Each row is a point on a landscape with many peaks, with its height.
A climber steps from a point to the highest of its 2 nearest points, and stops where none of them is higher. Distance is the straight distance between rows; heights are no part of it.
rep: [ 96 185 113 135 140 145 167 120  90  91 122 115 104 129 215 123  80  97
 191 110 127 130 120 127 138  94]  height 149
Mupad: [152 129 122 143 145 107  68 125 157 124  79 167 131 104 109 161 111 134
  67 174 148 108 172 155  79 127]  height 378
tusip: [107 143  93 148 143 121 115  96  93  93 121 146 110 114 162 130  30 155
 110 147 160 136 127 120 130 119]  height 380
Borul: [135 132 145 124  63 118 131  58 149 197  85 144 141 118 126 173 173  86
 132 118 101 137 101 203 146  87]  height 566
Gez: [142 138 159  79 145 162 149 118 102 125 124 136 133 108 178 123 164  65
 184  80  90  87 124 171 133 105]  height 647
Fomaz: [135 113 132 144 160 113  73 177 158 131  94 135 134 112  85 140 154 159
  58 173 147  94 167 121  62 137]  height 404
daku: [122 153 147 108 113 149 159 112 101 136 131 113 141 127 193 109 157  71
 211  78  96 119  91 136 160  91]  height 557
mulap: [103  87 109 168 157 125 124 179 142 124 204  78 133 116  90 116 171 194
  81 153 158 105 122  47 123 152]  height 267
bapub: [175 104 142 187 109  97 134 137 203 168 117 130 150 135  81 136 162 107
 111 159 124 164 116 138 111 180]  height 364
tavo: [152 142 110 101 133 115 103  99 162  95  95 170 114 129 109 161  90  85
 140 130 122 124 164 154 138 151]  height 589
komi: [149 155 113  71  75 141 103  61 101 166  94 147 133 149 152 139  96  76
 162 130 137 149 124 161 191 114]  height 53
sos: [107 137 100 107 114 131 123 103 106 140 108 147 128 141 157 130  90 121
 143 151 138 148 121 172 133 118]  height 96
faso: [171 108 125  60 101 148 110 106 126 157 124 138 133 132 103  87 110  94
 166 108 107 164 127 128 160 139]  height 582
Veram: [ 98 171 104 143 124 139 156  86 101 131  93 146 109 123 193 140  77 103
 151 137 129 133 119 168 125  88]  height 119
ziger: [143  99 165 140 129 123 100 169 149 165 100 121 147 112  67 144 198 176
  47 152 128  94 140 128  62 116]  height 381
luzom: [127  96 180 131  59  98 149 124 152 190 128 103 164 109 109 162 186 165
 118 100  89 129  58 146 131 115]  height 397
Kivat: [117 105 111 178 163 119 111 163 130 131 180 102 132 115  73  99 123 185
  61 197 181 115 132  56 125 189]  height 242
Vuru: [150 160 117 209 111 108 150  97 172 138 111 160 117 147 123 129  88 105
 149 146 140 180 149 122 140 155]  height 126
Luref: [129 109 163 141 129 134 126 153 126 118 138 113 123 156 128 162 187 115
 121  71 120 118 121 148 116  99]  height 508
viki: [114 130  82 126 146 125 120 144 105  97 152 118 123 121 125  85  51 173
 121 169 152 142 127  45 145 164]  height 161
pizu: [133 109  94  72 123 143  91 112 120 170 128 136 142 107  77 107  81 149
  93 198 147 123 136 132 134 166]  height 345
gaka: [137 183  88 168 110 114 142  74 153 142  90 155 102 149 138 126  72  87
 184 137 118 172 139 128 162 131]  height 148
Bel: [154  94 141  85 132 144 133 165 149 106 155 115 103 151 138 116 182 111
 177  76 116 117 128 118 136 131]  height 406
zerum: [ 97 104 125 113 144 160 130 188 110 113 208  86 118 140 130 110 160 183
 144 114 155 105 125  61 147 124]  height 326
Sek: [141 123 142 123  92 127 139 101 120 163 118 120 143 133 149 127 160  93
 172  83  98 150  89 138 160 100]  height 482
Voke: [144 117 144  77 101 164 138 130  95 133 150 127 128 140 123  90 145 142
 161 112 127 121  86 102 151 123]  height 376
Gop: [ 98 103 150 133  85 115 137 113 122 166 136 113 159 105 110 158 157 167
 104 127 129 125  78 144 106 116]  height 365
Mokes: [131 114 128  21 130 160  80 126  79 154 144 119 135 116 114  75  88 143
 157 141 134 127 125 103 176 139]  height 447
ludon: [137 102 115  49 153 147  80 138  94 145 148 130 125 127  73  81 101 157
 118 171 132 111 144 110 163 168]  height 388
Zalip: [119 101 138 151 152 132 139 166 123 109 163 134 132 145 129 113 154 158
 114 105 125 145 160 101 111 117]  height 555
Mapa: [136 119 163 137 111 127 119 148 141 162  95 146 139 122 108 155 197 149
  92 123 104  90 126 167  73  91]  height 358
zetis: [130 125 164  82 160 161 142 132 104 122 135 134 146  87 148 133 177  99
 132  81  99  79 138 158  90  84]  height 739
tiza: [139 124 137 119  95 129 112  90 140 153  92 148 143 136  94 172 152 103
 100 130 129 123 114 190 118 109]  height 631
zabu: [ 91 140 123 131 135 137 127 126  81 100 140 118 132 138 164 112  79 147
 140 116 154 142 113 106 144 121]  height 450
kenad: [132 169 116 151  65 123 159  33 137 175  78 158 112 124 143 171 131  91
 133 136 123 154 125 177 144  92]  height 509
Sel: [ 83 145 158 173 126 112 165 134 119 119 140 112 134 140 212 139 142 136
 177  94 135 142  98 134 130  86]  height 468
los: [121  99  83  91 177 123 116 173 116  92 164 109 107 119  75  83 112 165
  88 148 120 118 179  53 132 176]  height 234
Kare: [142 131  82 134 125 117 113 123 139 122 125 135 126 138 103 128  55 103
 135 148 123 168 137 112 134 163]  height 578
bikev: [121 158 101  65 154 125 110 107 109  85 106 162 111 108 124 143  21 131
 100 139 119 122 205 140 136 140]  height 117
kuge: [155 146 118 222 105  82 123 110 211 171  81 140 129 125  94 168 135  94
 113 183 129 160 125 163 105 165]  height 394
natun: [149  75 162  20 161 164  95 141  84 138 144  88 133  97 116  79 160 115
 128  74 103 114 128 152 138 114]  height 353
Dep: [119 105 126  88 149 149 134 193 129  94 192 103 116 147 173  95 172 134
 179  91 134 115 138  93 155 121]  height 367
mal: [157  89 110  95 153 123 111 186 157  96 168 112 113 153 109 100 152 130
 135 106 110 128 147  95 142 164]  height 366
zore: [107 117 143 201 129 110 150 142 137 110 153 134 138 139 151 139 164 167
 103  98 132 139 127 122 108 104]  height 613
gekos: [116 174 139  61 135 168 152 133  51 101 130 104 150 128 217  71  93  84
 195 105 114 124 117 106 169 107]  height 697
gagap: [101 153 153 176 111  94 152  82 167 133  88 125 122 140 149 177 182  89
 154  92 110 137 108 178 121 100]  height 525
zur: [ 96 133 131 177 119 109 134 108 111 124 131 125 153 134 165 140 118 142
 128 104 134 148  99 148 128 104]  height 539
fisi: [164 117 114 179 118 114 100 123 161 144 120 135 163  97  62 147 105 121
  41 201 158 135 125 138 103 188]  height 462
Kuv: [121 137 120 158 142 126 149 142 162 103 152 148 117 149 133 125 120 138
 155 115 126 156 162 103 110 128]  height 500
davel: [134 141 124  42 113 165 119 122  65 136 121 118 141 129 177  77  90 116
 177 124 125 143 117  98 175 119]  height 545
banug: [177 119 149 166 101 105  98 143 173 169  75 148 142 124  79 176 156 126
  69 166 138 129 139 157  76 148]  height 333
giz: [127  63 164  59 156 160 120 157  79 147 162  66 120 105 111  70 207 157
 114  82 114 110 110 110 136 111]  height 315
tasel: [ 89 154  98  88 180 131 117 126  97  70 134 125 102 106 122 140  33 153
  99 146 144 104 184 116 117 129]  height 138
vabof: [ 89 103 123 131 118 129 125 127 104 140 143 111 136 115 111 140 126 175
 101 162 152 130  94 110 100 141]  height 328
Dosep: [135 104 134 105 125 138  96 127 121 128 121 130 131 142  95 145 151 104
 118 107 127 113 114 155 127 121]  height 567
Roka: [133 117 130 140  91 135 146 145 111 151 152 119 143 152 120 101 127 168
 147 137 139 148  82  81 151 138]  height 329
luti: [149 118 102 160 118 108 104 117 140 148 130 139 150 118  88 140  93 118
  99 165 131 147 115 140 123 161]  height 510
Pev: [191 137 113 158 109 107  83 105 175 160  72 172 139 114  99 161 112 100
  71 191 144 124 166 173 109 159]  height 355
Vun: [132  86 143  77 163 149 104 166 105 119 157 105 115 115  92 111 181 147
 107  97 114  93 148 105 112 115]  height 286
beb: [127 113 156 131 130 151 163 163  94 101 170  93 134 150 162 119 192 120
 138  58 112 108 106 116 139  96]  height 458
Giva: [152 115 127 172 157 109  83 164 171 135 103 122 163  96  54 136 134 140
  29 200 154 116 161 124  60 178]  height 428
tokop: [152 150 135  42 148 154 136 122  79  91 120 149 119 118 178 113 113  72
 175  96 100  89 146 153 163 124]  height 554
kolu: [120 122 129  59 148 159 125 140  87  84 154 126 121 138 121 108 117 138
 138 116 134  96 129 110 145 136]  height 436
Golu: [103 162 161 135 116 124 167  73 127 130  94 133 121 128 189 163 175  65
 187  91 112 130 114 183 136  93]  height 473
Gir: [100 133 192 162 100  98 166 120 160 163 114 116 150 136 149 178 211 119
 158  72  85 129 101 175 127  88]  height 480
duk: [ 91 120 103  54 196 135 113 160  89  78 174  96 112 114 115  82 100 168
 112 125 130  98 176  48 159 155]  height 201
tur: [135  77 104  92 179 144 110 193 108 116 174  90  99 128  86  80 182 162
  83 124 117  95 163  60 131 148]  height 261
vunu: [123 149 155 181 106 108 135  93 174 143  85 146 129 152 115 182 156 113
 110 128 134 128 116 188 109 105]  height 574
Tem: [161 141 113 227 126  94 126 141 187 158  94 140 123 101 102 168 102 124
  84 194 143 139 130 142  70 165]  height 422
zaz: [108 113 137 211 138 108 147 159 139 140 142 107 140 108  75 136 159 204
  27 174 154 117 120  98  72 146]  height 677
sig: [115 166 151 113 160 140 159 119 134  75 128 148 116 145 184 132 125  76
 188  86 119 115 166 153 142 113]  height 449
gal: [134 146 147  90 143 126 107  85 142 104 106 157 127 130 147 151 123  75
 161 102 123 122 164 176 152 116]  height 521
Gisam: [126 139 141 235 124 104 149 140 168 114 129 130 121 136 122 166 136 163
  84 131 142 141 129 134  85 120]  height 675
detun: [161  94 129 151 134 107 110 159 181 127 143 132 137 150  93 121 157 121
 131 120 123 140 133 123 127 154]  height 332
gab: [121 132 103 172 121 121 128 123 125 130 146 129 133 116 123 101  60 172
 116 193 173 151 104  86 126 166]  height 193
ved: [140 147  73  96  87 131 104  73 130 160  98 162 133 133 139 138  75  96
 121 174 141 146 138 179 161 134]  height 76
Pef: [114 144 109 153  87 111 153 109 138 147 103 129 125 155 159 113 130 115
 178 144 121 174  76 120 147 132]  height 255
nalas: [144 122 105 192 149 120 135 159 143 119 159 132 125 129  99 108  93 166
  83 190 157 139 138  86 120 189]  height 219
Naki: [102  86 123 117 144 137 120 162 121 130 174  94 127 135  94 108 157 183
 117 150 158 125 111  77 124 157]  height 293
mori: [149 161  99 155 144 112 127 138 164  82 100 160  82 149 112 155  65 120
 127 144 131 122 173 137 121 150]  height 661
noku: [ 83 140 110  42 192 124 120 149  76  60 147 119 106 113 127 114  58 148
 107 120 113  98 201  99 142 150]  height 165
nat: [111 131 122  92 162 147 109 122 118  89 137 140 127 118 101 141 104 124
 114 122 137  84 140 146 121 117]  height 499
Sed: [124 152 127 149 132 127 145 111 130 104  97 170 112 117 142 144 130 135
 108 138 128  96 126 160  88 101]  height 548
rolo: [ 84 182 173 153  97 122 197  77 119 141  99  99 131 126 231 151 169  76
 218  82 120 147  90 147 158  86]  height 415
Nupa: [104 166 109 179 102 116 175 121 147 109 118 119 100 170 184 121 115 123
 202 121 138 171  99 100 148 111]  height 220
dilu: [167 116 101  68 114 123  88 109 122 140 118 142 133 126 106 111  63 106
 137 141 115 158 149 119 164 164]  height 674
pido: [109 141 122 173 127 146 183 179 115 100 182  98 112 164 186 128 178 137
 144  73 117 126 133 106 123  83]  height 416
Rifi: [129 155 136 158 125 132 157 113 156 107 125 148 111 156 147 134 146  95
 175  93 110 146 141 136 135 110]  height 448
fara: [107 183  87 139 121 121 155  99 136 100 100 121  92 149 194 115  61  91
 206 128 117 161 120 109 156 115]  height 183
ror: [118 132 137 224 139 108 126 149 164 127 119 126 134 116  79 152 111 173
  43 161 159 134 147 130  62 120]  height 733
Fatu: [145 119 126 176  91 100 155 132 151 157 132 138 143 154 118 114 155 150
 143 146 123 151  77 119 140 154]  height 292
Goz: [135 149 111 176 143 126 133 130 141  94 108 161  92 130 106 144  82 155
  80 162 151 101 141 140  87 137]  height 601
besu: [150  86 172  71 125 156 122 127 110 169 145 117 144 103 115 106 175 137
 138  77  99 119 108 151 129  94]  height 393
vavib: [111 142 137 100 151 152 147 143  81 109 158 122 142 118 188 100 128 112
 178  99 117  97 110 118 154  98]  height 547
tamup: [151  92 176  98  74 122 129 108 119 198 126 116 157  99 129 136 181 130
 143  80  96 142  74 148 135 103]  height 431

Call two points neighbours if one is among the 2 nearest of the other. Go from one point of each pair to the other, from neighbour to neighbour, staying as high as possible. Name the lowest point that can't be avoided.
gekos, zetis -> vavib
dilu, zetis -> Voke
mori, ror -> Rifi

For each start below, name the point where the climber stops.
sos -> tiza
gaka -> tiza
Pev -> dilu
ziger -> dilu
tasel -> tamup
bikev -> tamup
